Points, in no order, along strands that fork, close into loops and pass close to each other.
In the rows, 128 means zero.
Two points are linked if the straight distance between their rows is under 40.5.
z57: [137 168 137 114  93 113 109  96 133  85 103 122 131]
z414: [119  97 118 154  43  99 139  88  96 213 194 175 164]
z665: [123 109  91 143 214 151 153 216 132 134 148  90 118]
z942: [119 112 112 149 155 137 146 172 151 173 151 101 120]
z864: [117 105  90 168 139 142 151 172 145 204 157 109 115]
z938: [105 154 118 163 115 105 162 167 166  94 131  70 135]
z677: [149 114 168 104 144 133  97  81 110 125 104 173 116]
z132: [125 146 111 113 177 143 135 169 114  64 113  99 129]
z814: [104 179 102 155  93  92 170 167 176  75 119  58 147]
z337: [104 158 111 157 129 107 164 181 158  86 127  64 137]
z714: [165 177 130  91 112 115  96  92 118  67  79 148 134]
z858: [123 174 112 130 127 120 140 154 141  70 117  88 140]
z56: [113 113 111 165 135 124 154 179 161 169 151  89 126]
z282: [114  94 114 153  54 111 140 101 102 212 185 165 154]
z288: [147 101 177 107 124 126  93  62 105 138  99 202 114]
z448: [121 133 142 130 142 132 128 134 138 122 132 111 124]
z686: [125 160 146 118  59 107 104  77 133  99 106 135 136]
z43: [125 100 109 145 140 152 139 138 132 195 153 135 115]
z824: [127 148 156 116  71 109 103  68 124 108 105 148 129]
z18: [107  93 143 135  53 106 123  92 122 176 171 159 154]
z111: [134 185 107 116 116 118 133 144 147  58 108  94 147]
z437: [110  99  93 174 112 133 157 168 151 208 161 109 122]
z83: [120 161 124 128 131 123 138 149 138  82 122  94 134]
z667: [131 102  98 141 165 162 140 146 126 205 149 142 105]
z690: [149 133 167 107 115 122  92  69 110 105  84 171 120]
z704: [158 147 162 101 118 118  86  71 112  93  77 176 119]
z347: [152 158 127  95 159 134 115 128 104  61  92 132 124]
z109: [137 107 130 121 173 150 124 129 125 165 138 136 115]
z232: [143 147 146 111 149 133 113 114 114  92 107 131 122]
z167: [172 168 140  90 116 115  86  83 113  70  70 162 134]
z662: [124 107 101 153 161 146 145 171 143 189 154 106 117]
z66: [106  94 138 145  35  90 133  89 116 184 185 159 166]
z783: [119 118 148 125 122 133 121 115 131 145 137 130 125]
z376: [135 174 135 117  73 110 108  92 139  83 103 128 138]
z948: [120 120 139 133 145 133 130 144 142 142 143 112 122]
z668: [115  95 129 132 100 132 127 114 132 184 154 145 127]
z887: [126 112 128 130 152 145 129 140 136 161 144 122 121]
z729: [116  96 149 124  84 122 118  89 125 169 151 158 136]
z656: [143  82 157 110 120 136 104  69 106 174 128 199 118]
z650: [144 103  91 136 209 173 146 159 112 194 144 137  98]
z507: [142 136 142 109 164 136 116 123 111  98 108 134 119]
z92: [123 123 109 114 207 155 139 188 111  84 126 100 120]
z585: [127 106 143 124 132 138 119 111 129 163 143 146 120]
z880: [151 176 129  99 106 116 103  98 127  71  92 135 137]
z227: [139 106 164 110 126 131 105  82 118 144 119 170 119]
z420: [148 157 135 101 143 132 111 113 113  73  95 132 123]
z486: [121  98 119 141 118 139 132 128 133 192 157 136 125]
z817: [131 161 143 115 109 119 114 104 129  91 107 123 128]
z523: [118 115 105 129 208 152 148 203 123  99 135  93 124]
z598: [134 126 113  99 202 159 130 165  95  62  99 124 117]
z182: [139 136 161 110 115 126 100  83 116 108 103 151 123]
z243: [113 173  88 145 129 110 166 192 156  55 113  64 146]
z560: [110  97 146 128  66 112 117  90 123 170 159 157 142]
z69: [140 134 126 100 188 148 125 146 101  70 104 125 121]
z973: [123 147 134 131 146 131 132 149 132  98 128 101 127]
z165: [140 104  91 145 187 172 143 149 116 209 148 141  99]
z528: [137 157 110 106 162 139 128 151 111  56 102 108 126]
z15: [125 140 155 121 115 125 115 102 129 111 118 123 125]
z166: [135  94 157 111 115 130 104  78 114 158 131 177 120]
z520: [146 149 119  96 177 147 124 144 100  57  91 126 123]
z906: [151  85 171 105 123 131  94  61 103 159 110 212 116]
z278: [134 144 158 115  95 117 101  80 122 106 107 147 127]
z434: [107 159  99 154 143 115 169 196 153  72 125  61 139]
z234: [141 130 140 105 188 145 122 138 104  88 109 129 119]
z312: [119 100 131 148  28  87 135  90 104 200 193 167 170]
z513: [122 110 101 133 213 152 149 211 131 119 142  89 122]
z658: [144 103 124 117 187 158 126 138 124 167 140 140 112]
z130: [105  97 100 176 102 121 156 165 158 197 160 104 127]
z310: [113 182  90 144 111 101 171 180 167  62 114  64 152]
z542: [ 95 152 128 166  77  96 157 146 175 108 135  77 139]
z874: [100 151 127 163  98 104 157 155 169 109 136  71 136]
z936: [116  89 125 138  77 126 129 108 123 197 165 154 138]
z705: [106 105 107 171 114 116 156 173 169 176 156  89 129]
z331: [153 112 177 105 135 130  93  71 107 126  99 191 112]
z850: [100 171 116 165  76  90 169 152 178  89 125  67 145]
z180: [145 104 110 125 201 164 135 151 119 181 140 136 106]
z971: [127 120 111 110 212 158 135 180 105  75 113 110 119]
z452: [111  92 118 148  62 113 135 107 118 204 179 157 148]
z661: [125  96 140 124 109 131 119  99 128 175 148 154 126]
z300: [120 128 151 126 112 125 116 107 134 130 132 127 127]
z808: [172 159 151  96 115 119  87  74 110  82  67 174 126]

A piece is two or more points that can be reached from each other along the links. Count, over all rows, the pieces, the separate loops (a circle has one, a figure eight two, a Y none), the forks (points with three links) and the tips (points with one).
pieces: 5
loops: 6
forks: 5
tips: 3

A fork is a point with three links, a tip a point with one. Leave the first point through the second and follow the links. Name the first fork or tip that comes.
z704; z690: z57
z300; z783: z661
z69; z234: z520
z667; z43: z668
z948; z448: z111
z665; z513: z69
z598; z971: z665

Name the points in between on the shortest way along the links from the first point to the second, in order.
z282; z585: z452, z936, z668, z661
z18; z486: z560, z729, z661, z668
z182; z167: z690, z704, z808
z507; z513: z234, z69, z598, z971, z92, z523
z56; z864: z942, z662
